Each row is a point on a landscape with many peaks, with its height.
From any point a climber steps to the highest of the 2 points nearest to it. It stops when none of these is higher. Distance is the straight distance between rows; heights are no part of it.
J359 height 1.04: 123	158	138	123	147	158	84	127	171	117	173	110	173	103	185	127	103	104	122	110	130	101	168	119
J361 height 5.03: 122	131	141	159	121	83	123	120	128	108	171	150	104	131	186	150	113	114	128	81	112	86	151	148
J489 height 1.92: 97	144	87	87	101	110	148	129	102	77	83	131	93	103	90	124	156	137	146	160	110	133	95	102
J961 height 1.67: 133	125	126	171	151	142	115	132	135	117	178	69	149	140	120	100	107	97	93	127	97	94	179	126
J78 height 1.97: 147	118	108	163	140	94	152	149	111	95	142	119	95	123	108	108	120	146	97	147	169	142	153	145
J820 height 0.02: 116	130	121	162	87	102	143	120	106	102	129	167	122	135	133	160	101	90	129	87	94	136	112	131
J898 height 1.45: 108	146	117	118	104	105	120	136	128	71	113	153	82	127	143	113	110	136	112	127	114	143	126	120
J561 height 0.80: 104	124	125	120	105	149	136	137	131	143	86	135	149	161	78	91	138	139	132	145	67	148	90	105
J157 height 2.43: 123	99	93	143	109	111	164	124	82	117	102	109	118	141	44	125	147	106	118	151	81	131	102	117
J990 height 4.63: 118	121	150	107	148	99	157	112	78	110	104	180	70	134	100	163	149	113	142	114	115	118	115	124
J87 height 0.42: 129	148	119	101	146	183	139	134	97	85	119	98	144	106	69	124	106	103	123	151	140	149	148	105
J699 height 2.77: 127	150	158	109	125	188	108	130	136	122	123	149	160	130	128	148	92	101	130	106	134	161	142	108
J817 height 2.09: 141	86	143	127	154	120	145	94	110	198	149	116	138	134	96	163	177	125	152	145	112	85	118	147
J187 height 1.72: 146	118	114	184	132	85	145	135	120	119	162	153	144	105	141	170	117	93	125	94	173	130	150	151
J494 height 0.87: 101	138	107	141	71	146	130	127	150	130	101	132	151	152	113	105	122	124	133	131	73	150	94	112
J565 height 0.10: 118	136	138	140	97	120	135	121	93	91	129	181	125	116	143	186	92	77	139	69	119	138	124	116
J668 height 6.02: 101	130	99	162	74	91	132	117	145	128	141	138	143	117	169	151	133	112	153	97	93	105	103	132
J864 height 1.18: 110	150	143	123	93	130	103	137	148	98	117	163	103	160	161	101	91	138	102	113	89	154	124	120
J40 height 5.22: 117	137	164	99	107	128	92	126	157	166	87	177	111	135	197	148	138	152	153	101	157	147	104	131
J859 height 3.11: 111	133	120	112	131	100	119	115	115	76	137	94	72	142	129	98	136	131	100	135	69	81	142	113
J554 height 0.97: 99	143	108	147	63	122	125	133	150	110	108	150	125	153	142	106	105	128	121	116	70	149	100	119
J682 height 4.86: 123	103	134	128	142	93	162	109	81	146	112	163	89	139	92	154	160	117	141	125	102	108	104	138
J220 height 2.73: 121	127	105	164	150	79	122	119	123	110	180	74	128	109	158	119	153	105	128	111	109	58	164	118
J749 height 2.32: 130	110	179	121	132	168	107	104	145	199	140	132	176	148	125	157	130	114	160	109	102	124	120	127
J673 height 1.37: 131	135	93	138	126	126	157	152	87	62	121	90	115	104	67	105	106	116	111	149	146	152	142	111
J186 height 2.18: 113	124	94	120	115	114	168	128	80	90	91	123	96	118	59	135	151	116	134	154	106	134	102	107
J995 height 5.54: 118	136	165	116	96	146	99	124	151	162	104	173	136	141	175	151	118	125	149	92	133	147	113	121
J951 height 2.74: 144	99	107	195	98	134	133	122	150	155	157	96	192	143	97	122	106	95	110	124	95	141	116	143
J254 height 0.20: 128	133	160	139	110	148	115	116	113	122	142	171	154	124	157	191	83	70	141	66	120	134	137	123
J708 height 6.54: 114	122	124	160	73	99	122	114	146	155	134	154	127	150	173	142	125	129	147	96	82	113	98	149
J747 height 2.14: 160	113	125	151	154	106	143	146	125	115	148	127	83	139	130	102	123	175	92	152	182	142	155	160
J857 height 7.24: 123	160	112	68	131	97	119	141	138	81	116	140	79	96	161	114	119	170	120	158	165	137	128	136
J508 height 5.79: 121	118	166	136	97	140	106	116	142	186	99	171	152	158	151	145	116	126	151	86	113	159	91	129
J306 height 2.66: 133	94	95	168	103	118	156	120	100	131	126	91	147	142	57	130	131	92	111	143	77	126	108	126
J814 height 0.54: 130	139	133	173	106	132	105	144	171	125	160	141	164	133	183	119	88	112	115	94	140	146	149	136
J586 height 5.95: 144	101	166	157	100	146	109	115	146	198	97	163	171	175	140	134	98	126	135	85	135	187	86	135
J762 height 6.37: 132	158	117	91	129	120	122	152	134	73	114	135	105	98	140	104	102	158	110	152	178	160	139	134
J54 height 5.64: 129	109	148	154	109	118	123	120	147	168	130	144	116	193	137	97	122	151	113	115	72	125	114	151
J354 height 3.00: 138	102	81	192	96	127	151	136	135	138	141	82	174	136	82	111	119	103	109	145	102	143	114	137
J283 height 3.57: 148	129	93	147	124	120	158	148	125	114	130	135	142	95	114	148	129	132	139	137	195	162	129	143
J376 height 3.31: 138	134	164	85	146	161	115	128	134	164	96	163	138	116	136	162	147	139	161	120	187	156	122	123
J538 height 1.96: 121	163	120	73	171	154	109	125	118	70	141	77	131	80	129	108	103	104	109	147	125	99	161	100
J545 height 2.48: 99	120	133	118	100	111	141	120	121	152	94	162	126	142	114	136	156	130	158	123	80	124	79	123
J948 height 4.21: 160	127	177	98	168	181	101	127	147	159	139	132	137	145	145	133	119	150	117	126	169	140	164	137
J540 height 2.27: 133	116	89	139	138	136	154	143	106	126	145	52	135	108	82	111	143	135	119	180	142	112	148	126
J130 height 2.47: 150	114	147	132	136	142	114	128	161	172	131	137	116	174	149	102	133	180	110	133	144	139	128	155
J648 height 0.34: 132	137	166	156	104	141	103	129	147	138	152	159	150	136	187	162	82	96	131	69	135	139	148	138
J388 height 3.93: 143	113	162	159	141	122	126	116	116	124	166	137	103	174	126	124	91	112	92	97	90	113	164	150
J478 height 2.70: 120	137	113	108	150	108	120	132	105	57	138	70	77	119	111	83	122	129	96	159	107	98	155	106
J507 height 2.65: 138	128	92	128	151	136	147	147	114	129	153	69	149	81	111	120	144	140	131	171	183	113	155	141
J76 height 2.59: 143	113	159	137	127	132	110	121	164	198	105	151	121	189	164	102	136	186	123	117	141	153	99	151
J957 height 4.47: 131	134	165	154	140	117	106	119	124	100	179	142	112	146	169	136	89	101	105	80	101	100	180	138
J184 height 1.69: 124	130	88	153	147	122	123	131	114	103	160	22	142	110	118	92	149	94	115	148	89	64	147	96
J932 height 4.18: 111	173	114	115	110	145	108	154	137	49	117	130	135	105	133	85	69	118	98	135	130	171	133	106
J375 height 3.50: 122	118	143	138	134	108	121	113	121	113	154	118	84	162	134	112	131	134	100	121	76	85	153	141
J465 height 0.89: 132	151	110	120	158	144	133	151	92	57	140	78	134	88	90	99	91	103	109	147	156	139	165	103
J634 height 2.75: 139	100	150	117	145	127	131	120	147	213	98	146	132	149	134	133	187	178	160	139	158	133	84	143
J789 height 3.14: 166	101	120	149	142	125	152	131	124	169	116	144	117	151	109	130	140	165	119	148	183	163	106	155
J205 height 1.59: 148	121	127	183	129	113	141	139	118	106	151	154	137	127	128	156	95	94	109	94	157	154	145	144
J34 height 6.04: 118	118	130	151	84	126	113	111	173	182	139	122	141	164	160	117	138	147	137	121	74	110	104	146
J607 height 2.86: 125	125	102	112	115	110	146	141	128	138	88	141	89	140	113	95	162	190	132	172	142	150	97	144
J364 height 2.03: 129	135	104	142	150	100	135	133	120	100	164	115	138	79	144	158	146	106	141	120	162	96	160	122
J860 height 5.31: 158	107	125	153	122	154	123	125	171	188	149	111	173	135	138	137	137	152	135	141	168	143	122	147
J823 height 0.55: 123	147	129	81	141	192	128	138	108	115	102	112	151	127	68	104	113	127	132	160	115	158	132	101
J396 height 3.19: 139	136	80	134	119	128	159	152	113	108	128	101	152	76	101	128	132	138	141	161	196	155	132	135
J588 height 2.45: 123	131	161	118	117	185	108	115	146	164	130	131	179	142	120	146	111	99	148	111	96	138	125	109
J516 height 5.45: 132	136	138	99	123	120	119	130	151	149	105	165	95	126	174	140	149	163	142	130	167	136	113	144
J890 height 2.01: 134	135	118	148	148	141	119	144	134	97	159	68	133	130	111	73	103	123	86	152	117	114	174	124
J625 height 0.71: 117	122	134	102	131	172	145	137	110	138	91	137	156	140	55	117	131	125	139	146	103	157	108	103
J84 height 2.04: 109	154	129	72	122	124	121	115	120	89	109	166	109	85	160	179	144	117	155	113	143	118	120	108
J633 height 2.37: 127	132	104	137	150	115	132	149	101	78	150	51	105	111	103	76	121	121	98	164	123	101	163	110
J36 height 2.56: 119	164	136	46	170	192	102	115	126	107	124	87	143	101	112	109	107	118	116	162	106	106	150	102
J335 height 3.46: 148	108	103	170	122	110	148	131	130	136	147	108	144	123	114	139	137	122	118	136	141	121	135	146
J996 height 6.38: 129	149	110	73	147	102	121	134	146	110	129	114	104	80	166	131	149	165	134	165	174	107	142	143
J181 height 2.71: 115	118	99	112	110	106	151	127	134	156	92	135	111	130	112	120	184	171	156	167	122	126	86	133
J398 height 3.20: 129	144	182	85	150	190	98	137	130	133	105	160	136	154	121	119	97	130	118	116	137	168	145	106
J25 height 3.33: 121	157	166	54	174	176	100	115	116	98	131	126	121	119	127	138	109	111	122	133	112	110	165	100
J550 height 2.99: 146	114	127	124	136	114	152	137	130	159	93	159	89	158	123	104	156	189	126	151	165	160	95	149
J301 height 0.75: 123	146	127	152	118	145	100	135	174	129	160	119	175	108	182	131	110	108	132	107	137	124	148	128
J724 height 5.90: 141	135	114	100	137	105	131	133	146	132	128	137	101	93	169	155	160	165	148	149	191	113	131	153
J52 height 4.04: 125	137	159	83	160	154	118	124	112	113	123	149	105	132	115	140	126	128	124	128	122	119	151	117
J913 height 2.94: 125	120	102	173	136	94	123	125	155	144	185	78	159	107	157	124	152	112	134	128	118	69	155	135
J575 height 3.61: 138	131	186	79	156	169	88	121	150	177	105	157	137	135	158	149	130	148	149	110	178	144	138	122
J713 height 2.57: 109	106	137	120	129	105	157	125	117	175	80	157	115	154	102	118	180	157	147	142	100	128	70	133
J217 height 4.37: 115	135	131	100	134	123	148	121	86	92	108	167	98	116	98	168	141	105	145	116	126	130	118	109
J884 height 5.09: 142	91	152	154	146	83	155	105	84	176	117	170	94	169	105	136	144	122	125	112	93	122	91	166
J124 height 5.47: 106	139	106	153	99	67	124	119	144	106	155	146	122	109	200	146	138	123	145	92	115	87	125	136
J618 height 5.33: 140	93	161	150	148	113	139	115	108	167	130	147	102	194	100	107	125	136	105	117	70	119	119	153
J479 height 2.20: 133	99	161	126	138	140	126	93	125	204	146	126	160	135	109	168	155	110	162	122	94	94	114	137
J535 height 1.91: 128	110	93	157	131	124	144	125	112	120	150	47	142	120	87	114	147	104	117	156	94	87	139	110
J387 height 1.58: 116	158	99	110	156	139	113	122	116	65	143	61	140	84	133	101	116	91	115	132	109	86	152	88
J191 height 2.38: 89	140	139	93	90	112	124	115	124	149	84	182	120	120	157	160	161	132	180	105	103	116	72	112
J847 height 2.31: 137	136	107	128	148	139	131	131	135	130	159	92	157	83	131	146	143	119	141	147	166	104	156	129
J379 height 2.67: 145	94	166	137	149	123	125	111	154	219	103	145	130	175	144	116	163	177	138	125	149	143	85	151
J549 height 5.72: 153	98	138	160	105	139	127	111	156	200	125	140	170	153	128	145	133	135	143	116	144	163	88	147
J620 height 1.74: 141	110	102	157	131	98	170	144	82	84	125	114	93	121	65	118	123	127	106	152	154	148	137	131
J467 height 2.91: 113	123	171	76	152	143	118	128	139	187	79	153	137	137	134	128	178	165	162	132	135	129	96	123
J269 height 2.29: 154	123	133	137	142	118	121	144	152	124	140	135	93	153	153	91	118	183	92	143	161	141	147	158
J140 height 2.24: 89	147	116	79	98	114	128	122	118	103	85	173	101	107	146	151	153	134	161	125	111	127	92	101
J608 height 4.84: 162	115	147	136	149	168	117	127	162	172	153	121	161	140	138	135	123	147	124	132	175	143	149	147
J967 height 4.03: 130	129	122	121	131	141	149	125	111	121	116	147	130	111	99	169	136	111	146	129	146	138	123	119
J894 height 3.06: 111	135	170	69	153	138	126	130	121	160	72	175	126	119	132	152	170	146	169	120	144	133	99	112
J637 height 3.59: 143	133	187	97	149	184	85	132	150	148	117	153	130	171	151	114	95	145	108	106	139	160	154	123
J293 height 5.32: 127	165	111	103	126	145	122	157	126	66	122	119	131	96	118	93	80	134	106	151	164	172	143	123
J697 height 3.32: 150	124	114	141	127	115	155	140	124	129	117	156	110	119	127	141	134	150	129	138	189	164	118	150
J954 height 3.18: 130	112	89	178	116	108	139	129	152	142	162	81	165	113	126	126	146	115	133	138	125	100	136	136
J31 height 1.46: 123	166	129	104	161	158	93	134	156	98	153	93	148	100	157	100	91	114	102	136	129	109	171	119
J776 height 1.85: 145	124	107	163	141	86	142	137	138	126	164	138	132	90	162	160	147	122	139	117	190	116	154	148
J96 height 1.43: 116	151	87	135	154	107	106	128	115	75	157	50	141	89	147	87	133	78	120	120	101	73	151	78
J366 height 1.70: 109	143	96	103	108	104	138	135	112	68	101	122	82	111	114	109	135	146	124	156	115	129	115	115
J125 height 3.73: 143	106	121	144	126	133	150	124	120	152	131	127	143	136	95	150	141	120	131	136	128	130	121	137

Where does a climber stop that starts at each point below?
J96 => J507
J220 => J708
J379 => J586
J625 => J354
J181 => J283
J465 => J586
J588 => J586
J898 => J354
J961 => J708
J84 => J708
J375 => J708
J575 => J586

Write out the way that a climber takes from each point below.
J967 => J217, J990, J682, J884, J618, J54, J34, J708
J140 => J191, J545, J713, J181, J607, J550, J789, J697, J283
J823 => J625, J561, J494, J554, J864, J898, J366, J489, J186, J157, J306, J354
J187 => J776, J364, J847, J507
J130 => J76, J379, J634, J467, J894, J376, J575, J948, J608, J860, J549, J586
